Each scene shows the same named points in several views. A view is turned or mirrored, shifted and resized as a whole, has a little noise and may leave points out.

Scene 1
View 1
K_877: [ -1  -3  -8   9   9  -5  -2  -2 -16  10  -5 -17 -17  12 -10  -4  -4  -6
 -10 -14   3  10  -4   1  -3   1  -2   2  -1   8   6  -5   3  -4   0  -5
   7  -3  -7   7  -1  -3  -2  -6  -6  -3   1   1  -1  -4  11   1   8  -5
   1   4 -14 -10   4]
K_673: [ -4  -3  -8  11   7  -4  -8  -4 -17  10  -9 -19 -14  11  -9   0  -4  -9
 -11 -12   6   7  -6  -2  -2   0  -4   6   0   4   5  -6   1  -6   0  -3
   9   0  -8   4  -1   0  -3  -4  -5  -3   4  -2  -4  -3  16   4   7  -3
  -1   0 -17 -14   4]
K_879: [ -1  -8  -8  -6   2   5   6   8  -1  18   5   2  -6  14 -12  -4 -17  -2
 -23   6  -7  -6  -3   6  11  -5   9   4   4  11 -15   1  19   3  -1 -24
   6 -10  -4  -2   5  -2   4 -10 -24   3  -3   2  -8  -7  -2  -2   3  -4
  12   1   7 -11   0]
K_742: [ -6  -8  -1   1   0  -6 -19  -3  -4  19 -11  -4  -1   7  -9   6  -4 -10
  -8   3   4   1 -13 -12   9   0   7   6   4   7 -13   1   3  -1  -1 -12
  12  -3  -7 -13  -8   9  -3  -2 -27  -6  11  -8 -15  -1   8   1   4  -5
   8   1  -5 -17   0]
K_611: [ -8  -9   1   8   3 -15 -28 -10 -11  16 -18 -15  -3   2  -8   9   4 -14
  -1  -6  12   8 -16 -20   5   2   1   7   4   3  -5   1  -9  -6   0  -1
  16   3  -8 -13 -13  11  -7   2 -20 -11  18 -15 -15   1  17   4   7  -6
   2   1 -17 -17   1]
K_871: [ -6  -5  -3   5   3   0 -16  -3 -11  15 -11 -10  -6   9 -12   9  -9 -12
 -17   0   7  -2 -10  -6   9  -7   0   9   3   4 -10  -3   7  -5  -2 -11
  10   4 -10 -11   1   8  -3  -1 -15  -2   9  -6 -17  -3  11   8   5   0
   3  -8 -14 -19   3]
K_368: [ -2  -5  -9   6   7  -7   5   0 -12  11  -1 -15 -17  12  -8  -8  -4  -2
 -10 -13  -2   9  -2   4  -4   4   0  -1   1   9   7  -2   4  -2   2  -7
   6  -8  -3  11  -4  -5  -2  -7  -8  -2  -1   1   4  -6   7  -1   7  -7
   3   9  -7  -7   4]
K_4: [ -1  -9 -10  -2   6 -12   8   4  -1  16   4  -3 -11  12  -8 -14  -4   2
  -7  -9 -10   7  -2   1  -1   7   9  -5   4  14   0   2   6   2   2 -14
   8 -17   1  10  -9  -7   1 -10 -21  -3  -1   2   4  -7   0  -8   6  -9
   9  16   8  -1   0]
K_333: [  1  -2 -14  10  11  -4  17   2 -17   7   5 -20 -24  16  -9 -15  -6   0
 -12 -19  -5  11   5  14 -10   3  -3  -3   0   9  17  -6  10  -4   0  -6
   3 -11  -3  24   2 -12   0 -10   1   2 -10   9  13  -8   9  -1   8  -7
  -1  10 -11  -5   6]
K_367: [ -7  -4  -3  14   6  -8 -21  -8 -19  11 -16 -23 -11   8  -9   7   0 -16
  -7 -13  13   7 -10  -9   0  -1  -5   9   2   0   3  -4  -5  -7  -1   1
  11   7 -13  -5  -4   8  -7   2  -5  -6  12  -8 -10   0  20   8   7  -3
  -3  -4 -25 -18   6]
K_530: [ -8  -8   1   6   1  -7 -29  -7 -10  18 -18 -11  -2   5 -11  14  -3 -15
  -7   2  10   1 -17 -16  10  -3   4  11   4   2 -15  -1  -1  -4  -1  -6
  14   5 -12 -19  -8  12  -6   3 -22  -7  18 -15 -20   1  15   6   6  -3
   4  -7 -14 -21   1]
K_346: [  1  -3 -15   2   8   7  19   8 -13  10   9 -11 -20  18 -14 -10 -16   0
 -24  -6  -8  -1   4  18   2  -5   0   2   1  10   1  -4  21  -1  -1 -16
   2 -11  -5  15  11  -9   5 -11  -5   8 -11  10   3  -9   4   1   3  -3
   5   3  -3  -7   5]
K_994: [  3  -6 -18   1  12   0  34  10  -8   9  17  -9 -26  20  -9 -23 -11   8
 -18 -15 -17   7  10  22  -7   5   4  -8   1  14  12  -1  18   4   0 -16
   0 -20   2  30   5 -18   5 -17  -5   8 -16  15  17 -12  -2 -10   5  -9
   8  18   7   4   3]
K_220: [ -2  -4  -8   6   6   1  -2   0 -14  10  -3 -13 -13  13 -12  -1  -9  -7
 -17  -5   1   1  -4   4   3  -4   0   6   1   7  -1  -4   8  -3  -1 -10
   6  -1  -8   2   3   1  -1  -7  -8   0   1   1  -6  -4  10   4   6  -3
   2  -2 -11 -14   3]
K_589: [  0  -7 -13  -4   7   3  18  10  -3  14  10  -1 -15  15 -12 -11 -15   3
 -20  -1 -12  -1   2  14   4  -2   6  -1   3  13  -4   1  20   3  -1 -21
   4 -14  -2  12   5  -8   5 -12 -17   6  -9   8   1  -9  -4  -3   3  -6
  10   8   7  -4   1]
View 2
K_879: [ -4 -26   3 -13 -16 -15  15   2   4 -11  22   6   2  -2   2  -2   1 -13
  -8   0   6  14   2  15   4  10  15  -1   7  22  -1   7  -4   0   6  -3
  13   4 -11 -10   9   9   1  13   5   2  -8 -10  -4   5  -3   3  -8   2
  18  19  -8 -11   2]
K_368: [-10 -19   2   1 -15  -6   7  -9   5 -10   7   5  -9  -8  -5  11   1 -21
   1   8   1  -5  -1   5  -5   1  11  -3   0   3  -7   3  -1  -1  11  -8
   2  -8   1  -7   4   2   2   7  -1   5   9  -3  -6   4   2   1  -7   5
  12   3   4  -5   3]
K_877: [ -9 -16   6   3 -17  -8   8 -12   1  -5   3   9 -11  -6   0  12   0 -24
   1  12  -6 -10   1   8  -8  -5  12  -6  -2   6  -6   4   0   0  19  -5
   2  -9  -2  -9   2   5   1   5  -2   6  13  -4  -7   4   2   0 -10   7
   9   0   1  -7   4]
K_367: [ -8 -17   6  -1 -26  -8  10 -13  -5   1  -6  15 -20  -7  16  11   3 -27
   6  18 -22 -21   4  14 -10 -17   8 -15  -8  10  -5   2  -1  -7  31   5
   0  -7 -11 -13  -3  12  -1  11  -4   8  14 -11 -11   3   6   4 -15  14
   6  -3  -8  -7   2]
K_611: [ -7 -25  -2 -10 -26  -7  11  -5 -11  -5  -8  10 -23 -14  20   4   6 -27
  11  10 -21 -20  -4  13  -9 -19  -1 -17 -10  17  -2  -7  -3 -17  26  13
   6  -6 -16 -22  -5  13  10  20  -4   1   8 -16 -11   0   7   8 -15  14
   5   7 -10  -3   2]
K_589: [ -5 -24   1  -7  -8 -12  13   3  10 -16  25   0   4  -3 -13   2  -3 -12
  -8  -3  17  17   1   8   5  17  15   5   8  12  -5   7  -1   5  -3 -12
   9   2  -2  -5  12   0   2   8   7   1  -4  -3  -2   5  -6  -1  -3  -2
  21  17   4  -9   3]
K_673: [-10 -16   4   1 -21  -8   8 -13  -1  -2   0  12 -15  -6   5  12   3 -24
   3  13 -13 -13   3  11  -9  -8  10  -8  -5   7  -6   4   0  -2  23  -2
   0  -9  -6 -10   1   7   0   8  -3   7  13  -7  -8   4   3   2 -12  10
   9  -2  -4  -8   4]
K_530: [ -4 -27   0 -16 -28 -12  13  -3 -13  -3  -2  14 -19  -9  25   0   5 -23
   5  10 -22 -14   1  19  -7 -17   4 -17  -6  24   1  -3  -4 -17  28  16
   8  -2 -22 -22  -2  19   6  20  -3   4   2 -20 -10   2   3   8 -17  13
   7  12 -18  -6   2]
K_346: [ -7 -16   9   2 -12 -12  11 -10  11  -8  20   7   1   1  -8   9  -2 -14
 -11   8   8   9   7  11   1  12  20   3   8   8  -9  13   0  12   9 -15
   4  -4   2   1  10   3  -7   1   6   9   5   0  -4   6  -5  -3  -4   1
  18   4   1 -13   3]
K_742: [ -3 -27  -1 -16 -22 -11  14   1  -8  -9   5   8 -14  -9  15  -1   3 -21
   5   4 -11  -4  -2  15  -2  -8   5 -12  -3  21   0  -4  -4 -12  18  11
  10   0 -18 -19  -1  14   7  18   1   0  -2 -18  -8   1   3   7 -14  10
  10  16 -11  -6   2]
K_220: [ -6 -19   6  -2 -20 -10   9 -10   1  -5   4  11 -11  -5   6   8   1 -22
   0  11  -7  -7   3  11  -5  -5  12  -7  -2  11  -7   4  -1  -2  20  -1
   3  -4  -8 -11   3  10  -2  10   0   7   8  -8  -8   4   2   2 -11   8
  10   5  -6  -9   3]
K_871: [ -6 -22   5 -11 -24 -14  14  -7  -5  -1   6  14 -11  -4  17   2   3 -20
   0  10 -16  -6   5  19  -3  -9  11 -11   0  21  -3   4  -3  -5  25   7
   7  -1 -18 -15   1  17   0  13   0   7   1 -15  -9   4  -1   5 -14  10
  10   9 -15 -12   3]
K_333: [-12 -13   7  13 -12  -7   4 -16  12  -9   9   3  -7  -2 -16  18  -3 -19
  -4  10   7  -4   1   2  -6   7  14   1   1  -5 -12  10   2   9  11 -19
  -1 -12  10  -1   6  -4  -2  -2   0   8  16   4  -5   5   1  -4  -3   4
  13  -5  10  -6   4]
View 3
K_4: [-14  16 -10  19  -9  15 -12 -33  11   4   7  -6  23  14  14   1  -2  -3
   2  10  -5   9   6  11 -31   9  -2  -8  -9  28  12 -12   3 -14  12 -18
  -5  -2   6   4   2   6 -22   8 -23 -16  -2   6  18 -12  -5  -7   7  15
  -1   5 -27 -15   4]
K_877: [ -7  -1 -17  17  12  10 -12  -9  -5  -6  -4 -21   5   4   1   0  -6  12
 -16   1 -20   9 -13 -15 -31   1  -3   0   4  21   3   4 -18  10  19 -19
 -32 -10  13   3   0  -3   2  -5   4  -5  18   2   2 -11  -6  -5  22   8
 -21  -2 -18 -18  -5]
K_994: [-34  10  -3   7   3  15  -1 -47  47  14  24 -14  17  10  27  16 -13  -9
   6   0   4  22  16  12 -39   5 -18  -7   4  -6  16  -8 -25 -14   2  -6
  -1   9  -4  35 -16  23 -28  -2 -29  -7  10   0  31 -22 -25  10  12  17
 -32  -8 -38 -41  -3]
K_589: [-28  16 -11  22   1   9 -10 -39  26  12  20 -10   9  18  19  12 -22  -5
   2   3  -4  23   4  16 -40   6  -8  -9 -19   1  17   3   2 -22   3 -16
  -1   2   4   6   3  10 -12 -18 -17 -14   7  14  19 -14 -14   5   9  25
 -11  -5 -14 -24  -3]
K_333: [-19   1  -8   3  15  13  -4 -25  20   2   5 -23  11   2  11   6  -7   5
  -9  -2  -9  16   0 -11 -34   2 -15   1  15   5   6   0 -35   8  12  -8
 -23  -4   3  28 -14  12 -12   4  -7   0  20  -4  17 -16 -21   4  21   7
 -39  -6 -36 -35  -4]
K_530: [ 10   9 -25  34   5   2 -30   7 -41 -19 -20 -12  -2  15 -10 -12  -9  23
 -24   3 -33   7 -29 -14 -30   8  14  -1 -22  46   1  13  21   5  27 -33
 -36 -23  25 -39  25 -25  24 -13  21 -17  16  18 -19  -2  14 -18  15  14
  15   6   9  15   2]
K_871: [ -1   3 -24  28  16   2 -21   1 -22 -10  -9 -17  -5   9  -5  -6 -16  20
 -22  -1 -29  14 -26 -14 -34   5   3   2 -16  25   5  17   4   6  22 -26
 -33 -17  20 -21  16 -15  22 -21  19 -10  22  18 -12  -8   4  -6  21  14
  -5  -3   2   0  -5]
K_611: [ 15   3 -26  26   2   8 -29  10 -41 -21 -26 -12   5   9 -12 -16   1  20
 -28  10 -31  -1 -26 -20 -26   7  15   0 -11  57  -4   5  12  15  32 -31
 -38 -24  25 -29  19 -24  12   3  17 -15  11  10 -14   1  11 -22  17   6
  10  10  -5  12   3]
K_742: [  3  13 -23  33   1   6 -25  -5 -25 -10 -11  -9   5  16  -2  -8 -11  14
 -15   7 -23   7 -18  -3 -32  10  12  -5 -26  44   7   5  22  -2  23 -31
 -22 -14  18 -29  22 -18  10 -13   6 -19   5  17  -8  -5   9 -15   9  19
  16   4   1   7   3]
K_346: [-30   7 -11  19  15   6  -7 -31  24   7  19 -17  -2  10  16  15 -24   4
  -4  -6 -11  25   1   5 -43   5 -15  -2  -9  -9  13  12 -15 -13   6 -11
 -11  -2   4  13  -2  13  -1 -24  -6  -5  19  13  18 -18 -18  11  13  22
 -29 -14 -17 -30  -6]
K_673: [ -2  -2 -19  16  14  10 -17  -1 -12 -12  -9 -21   0   2  -4  -4  -3  14
 -20  -1 -24   9 -18 -20 -34   3   0   2   2  25  -1   9 -16  16  22 -19
 -36 -15  18  -4   1  -7   9  -5  14  -6  24   3  -3  -9  -5  -8  23   7
 -20   0 -16 -13  -5]
K_879: [-23  17 -17  32   3   6 -14 -32   9   8  15  -7  -1  20  17   9 -26   4
  -3   1 -13  22  -5  18 -39   9   0  -9 -32   7  18   8  18 -25   7 -21
   0  -6   8 -14  16   0   2 -26  -7 -20   6  24   7 -13  -4   4   5  29
   4  -5   0 -10   0]
K_368: [ -6   0 -15  14   7  15 -12 -13  -3  -8  -4 -19  10   4   3  -2  -3  10
 -15   2 -17   8  -9 -15 -31   5  -3   1   6  24   5   2 -11   9  20 -17
 -26 -10  11   7  -3  -1  -5   1   0  -6  17   1   6 -11  -6  -5  18   6
 -19   1 -24 -16   0]
View 4
K_530: [ 18  37 -11 -15  12   0   1  -9  43   0 -12 -21  -6  -3   8 -17   8  -1
   8  12  14   3  11  -7 -15  24  26 -10  -5  21 -10  10  33  -6 -23  11
 -45   2  21  15  14  -5   1  -3  -8  -2  15   2  -4  13 -11 -12   6  -8
  45   8  36  -3  12]
K_877: [ 15   5 -12  -7   3  -2   5  -9  15  -5  12  -3   2  -1  16   7  -2 -16
  14  11   5  -2  -9  -6   0   7  18  -2  -7  10  -7  12  17   1  -2  15
 -14  -5  -4  -5  -3  -6   0   2  -6  -6  19   5   2   6 -10  10   4 -19
  24  -5   9   6   3]
K_367: [ 26  22  -8 -10   7   0   9 -20  36   1   0 -25  -6   9  13  -3   8 -18
  12  10  16  -3  -6 -13 -11   9  32  -4   0  11  -7  11  31  -2  -8  17
 -28  -4  10  14   5  -4   4  -3 -17  -7  21   8  -1   4 -11   1   3 -23
  33  -2  20   5  14]
K_368: [  9  -2 -13  -2   2  -1   1   0  10  -9  15   7   5  -1  18   9  -3 -14
  10   8   1  -1  -7  -1   5   8  14  -2 -13  10  -9   9  15   3  -1  10
 -10  -6  -7 -10  -4  -9   0   5   0  -5  22   1   4   8  -7  12   7 -13
  21  -3   6   6   0]
K_589: [ -7   2 -24  -2   3  -3  -9  11  -8 -10  16  22   8 -29  16   8 -17   1
  19  16 -14   3  -4  10  15  13  -5  -4 -14  16 -10  13  -2   6 -15   6
 -10  -7 -14 -27  -4 -16 -11  10  10  -2   9  -2   7  16  -9  12  13  -3
  23  -1  10   7  -4]
K_879: [ -5  22 -25  -6   7  -4 -11   9   3  -7   6  15   3 -34   8  -2 -12   8
  20  20 -12   4   3  10   7  22  -3  -7  -9  20  -8  15   4   2 -27   5
 -22  -3  -1 -21   2 -13 -12   7   9   0   7   0   6  18 -12   3  15  -1
  34   6  22   2  -1]
K_871: [ 14  32 -14  -9  10  -3  -2  -9  28   1  -5 -12  -6 -15   7  -9   0  -2
  18  15   3   2   1  -8  -8  18  17  -8   1  16  -8  15  20  -2 -24  14
 -32  -3  10   2   8  -9  -4   2 -10  -5  12   5   1  13 -15  -4   7 -13
  41   6  28   2  12]
K_346: [  0   3 -22   1   3  -4  -6  -1  -9  -6  18  14   3 -27  16  13 -16  -8
  29  19 -16  -1 -15   4  10   6   1  -2  -2   9  -4  15  -4   6 -13  15
  -5  -9 -17 -26  -7 -15 -11  12  -1  -8  12   5  10  12 -14  17  12 -19
  21  -2   3   9   1]
K_220: [ 14  15 -14  -7   5  -1   2  -7  20  -3   5  -4   0  -6  13   3  -2 -12
  16  11   2   1  -6  -4  -2  14  18  -5  -4  12  -8  12  17   1 -12  14
 -22  -4   1  -3   2  -9  -2   3  -6  -7  17   4   4   8 -11   4   6 -16
  29  -2  16   5   6]
K_4: [ -1  -6 -19  -6   1   1  -5  16   4 -14  15  22  12  -5  18   6  -5  -3
   1   7  -2   4   6   9  13  17   5  -5 -30  18 -17   6  12   2  -3   1
 -14  -4  -7 -18  -1 -12  -1   2  16   2  17  -8   2  12  -3   9  10   5
  21  -1  10   1 -10]
K_673: [ 18  11 -11  -6   6  -1   6 -13  22  -3   7 -10  -2   3  15   3   0 -17
  15   9   9  -2 -10  -7  -4   9  23  -4  -4  11  -7  12  21   2  -4  17
 -20  -4   2   2   1  -7   1   2 -10  -7  20   6   2   6 -11   7   4 -21
  29  -3  13   5   7]
K_333: [ 10 -18 -14   3   0   0   4  -3  -3  -9  26  10   6   0  22  19 -10 -23
  19  10  -5  -3 -19   0   9  -1  12   0  -9   3  -6  12   6   7   8  15
   4 -10 -16 -19 -11 -10  -4   9  -2  -7  22   6   8   5 -10  21   4 -22
  11  -9  -6  11  -3]
K_994: [ -5 -23 -22   4  -2  -1  -6  13 -22 -15  33  34  14 -17  23  23 -20 -12
  17  12 -16   0 -15  11  21   2  -5   1 -19   8  -8  12  -7   9   2   9
  10 -11 -27 -37 -13 -16  -8  11  12  -5  17  -1  11  10  -7  26  10  -9
   6  -7 -11  10 -12]
K_742: [ 10  29 -15 -13   8  -1  -4   3  28  -4  -6  -8  -1 -10   9 -11   3   4
   6  11   7   4  11   1  -5  24  16  -9 -13  21 -12  10  23  -4 -21   6
 -38  -2  12   3  10  -7  -1  -1   1   2  12  -3  -3  15  -7  -6   8   0
  40   7  30  -2   6]
K_611: [ 22  24  -7 -14   9   2   5  -8  44  -3  -9 -20  -4  11  13 -11  11  -8
   0   6  20   1   8  -7 -10  20  30  -6 -12  19 -13   7  37  -6 -10  10
 -40  -2  18  19  11  -4   6  -6  -8  -2  22  -1  -7   9  -7  -8   5  -6
  40   4  30  -1   9]
View 5
K_877: [  4  -5  -5  17   8  23  -8   9 -23   5  -6   1   6  17   6 -16   2  -3
   6 -18   1  -6  15 -10  17 -15 -10 -28  -8  -2 -17 -23  15  14   5  13
 -13   7  20 -12   5  -1 -27  -9   5  10   2  11  -6  -2 -10  -6 -21   9
  -1  15   2  -7 -16]
K_4: [  3   3   6  21 -16  25  -1 -16 -31  21  -9  13   6  -8   4 -17  10   8
  25  10 -16 -12  -1 -11  -3   3 -11 -13 -12   4 -12 -11  12  19   7   0
 -11   0  -5   5   4   7   0   1  -2   5 -10  -5  -7  -3  -4 -13 -27  14
  10  14  -1 -25  -2]
K_879: [ -4  -2   3  12 -21  15  13  -3 -17  23 -14   7  -8  -5  19  -9  11  12
  37   4 -10 -27   0   0  -2  -6 -12 -28  -9  -1 -17 -25  12  24   2  -5
  -4  -5 -14   0  15   3 -14   0  -2  -2  -2  10 -18  -8  -4 -17  -2  30
  16  15 -10  -5  12]
K_673: [  3  -7  -6  17   8  23  -9   9 -20   6  -4   2   6  17   5 -13   3  -4
   6 -19  -2  -9  16 -11  16 -14 -12 -29  -6  -1 -17 -24  16  15   8  13
 -14   6  21 -14   5  -5 -29 -12   5   9   2  15  -8  -2 -11  -7 -20   6
   1  14   1  -9 -12]
K_367: [  4  -5  -5  20  18  25 -15   8 -10   7  -1  -2   7  19   4 -13  -5  -9
   1 -33  -5  -8  25 -16  19 -19 -17 -37   3  -2 -23 -30  14  11  11  20
 -17   0  31 -23   4  -9 -40 -17   4   4   9  22 -10  -8 -16  -7 -18  -2
   2  14  -6  -5 -14]
K_994: [  5  -2  -4  14 -22  20   8   4 -52   2 -15  13   1   0  12 -17  20  19
  26  25   7  -9 -11   3   4   6   1   0 -28   4   1  -6  23  19  -2 -11
  -6  19 -16  23  11  19   9   9   4  20 -20 -16   3   8   5  -8 -33  36
  -7  18  22 -16 -12]
K_346: [  0  -6  -8   9 -15  15  12  16 -33   4 -16   4  -7   6  17 -12  14  13
  27   8   9 -17   1   2   8  -8  -4 -15 -17   0  -5 -20  20  21  -2  -7
  -4  13  -7   7  15  10 -13   3   4  15  -6   2  -8   3   1 -11 -15  35
   0  19  10   0  -6]
K_871: [ -1  -5  -4  14   2  18  -1   5  -3  20  -8  -2  -2  10  13  -9   0  -3
  19 -22  -8 -21  18 -10  10 -20 -18 -41   2  -5 -26 -34   9  19   7  10
  -8  -7  13 -20  10  -7 -37 -13  -2  -2   8  25 -20 -11 -14 -13  -1   9
  14  14 -13   0   2]
K_611: [  2  -2   4  25  13  27 -15 -10  -2  22   0   1  12   9   1 -15  -7 -12
   7 -33 -23 -12  22 -21  11 -18 -21 -40   8  -2 -31 -28   7  15  14  21
 -17 -12  27 -27   0 -14 -33 -15  -1  -5   8  24 -17 -14 -18 -10 -16 -13
  15  12 -20 -15  -4]
K_589: [ -1  -1  -1  13 -23  18  13   0 -31  15 -16   8  -6  -5  15 -11  16  15
  35  14  -3 -20  -3   0   0  -1  -6 -16 -16   1  -9 -19  15  22   0  -9
  -4   5 -17   8  13  10  -5   5   0   6  -9   0 -10  -1  -1 -14 -14  34
   8  15   2  -8   3]
K_742: [ -2   0   4  19  -2  23  -3 -12  -4  27  -5   4   3   0   9 -12   0  -2
  20 -18 -23 -20  15 -14   3 -12 -20 -38   3  -2 -26 -27   7  20   8  10
 -12 -13   8 -20   6  -8 -26  -9  -3  -8   6  20 -20 -14 -14 -14  -7   4
  21  13 -21 -11   7]
K_333: [  6  -5  -9  17  -2  25  -1  13 -42  -5 -11   7   5  12   7 -17  14   8
  10   3  11  -3   3  -4  14  -4  -5  -9 -20   3  -4 -13  22  14   3   0
 -11  18   8   8   8  12 -10   0   7  22 -11  -6   2   6   0  -3 -33  21
 -12  17  20 -12 -21]
K_220: [  0  -5  -3  16   2  20  -2   7 -18  11  -7   2   3  10   9 -15   4  -1
  14 -14  -2 -15  13  -9  12 -14 -13 -30  -5  -2 -19 -26  14  16   5   7
 -12   2  12 -12   7  -2 -25  -9   2   5   0  14 -10  -7 -10 -10 -16  10
   4  14  -3  -5  -7]

In a view up to two points have been moved. Name them for each view, in the order of its rows, or write -.
view 1: K_220
view 2: K_589
view 3: K_871, K_368
view 4: -
view 5: K_877
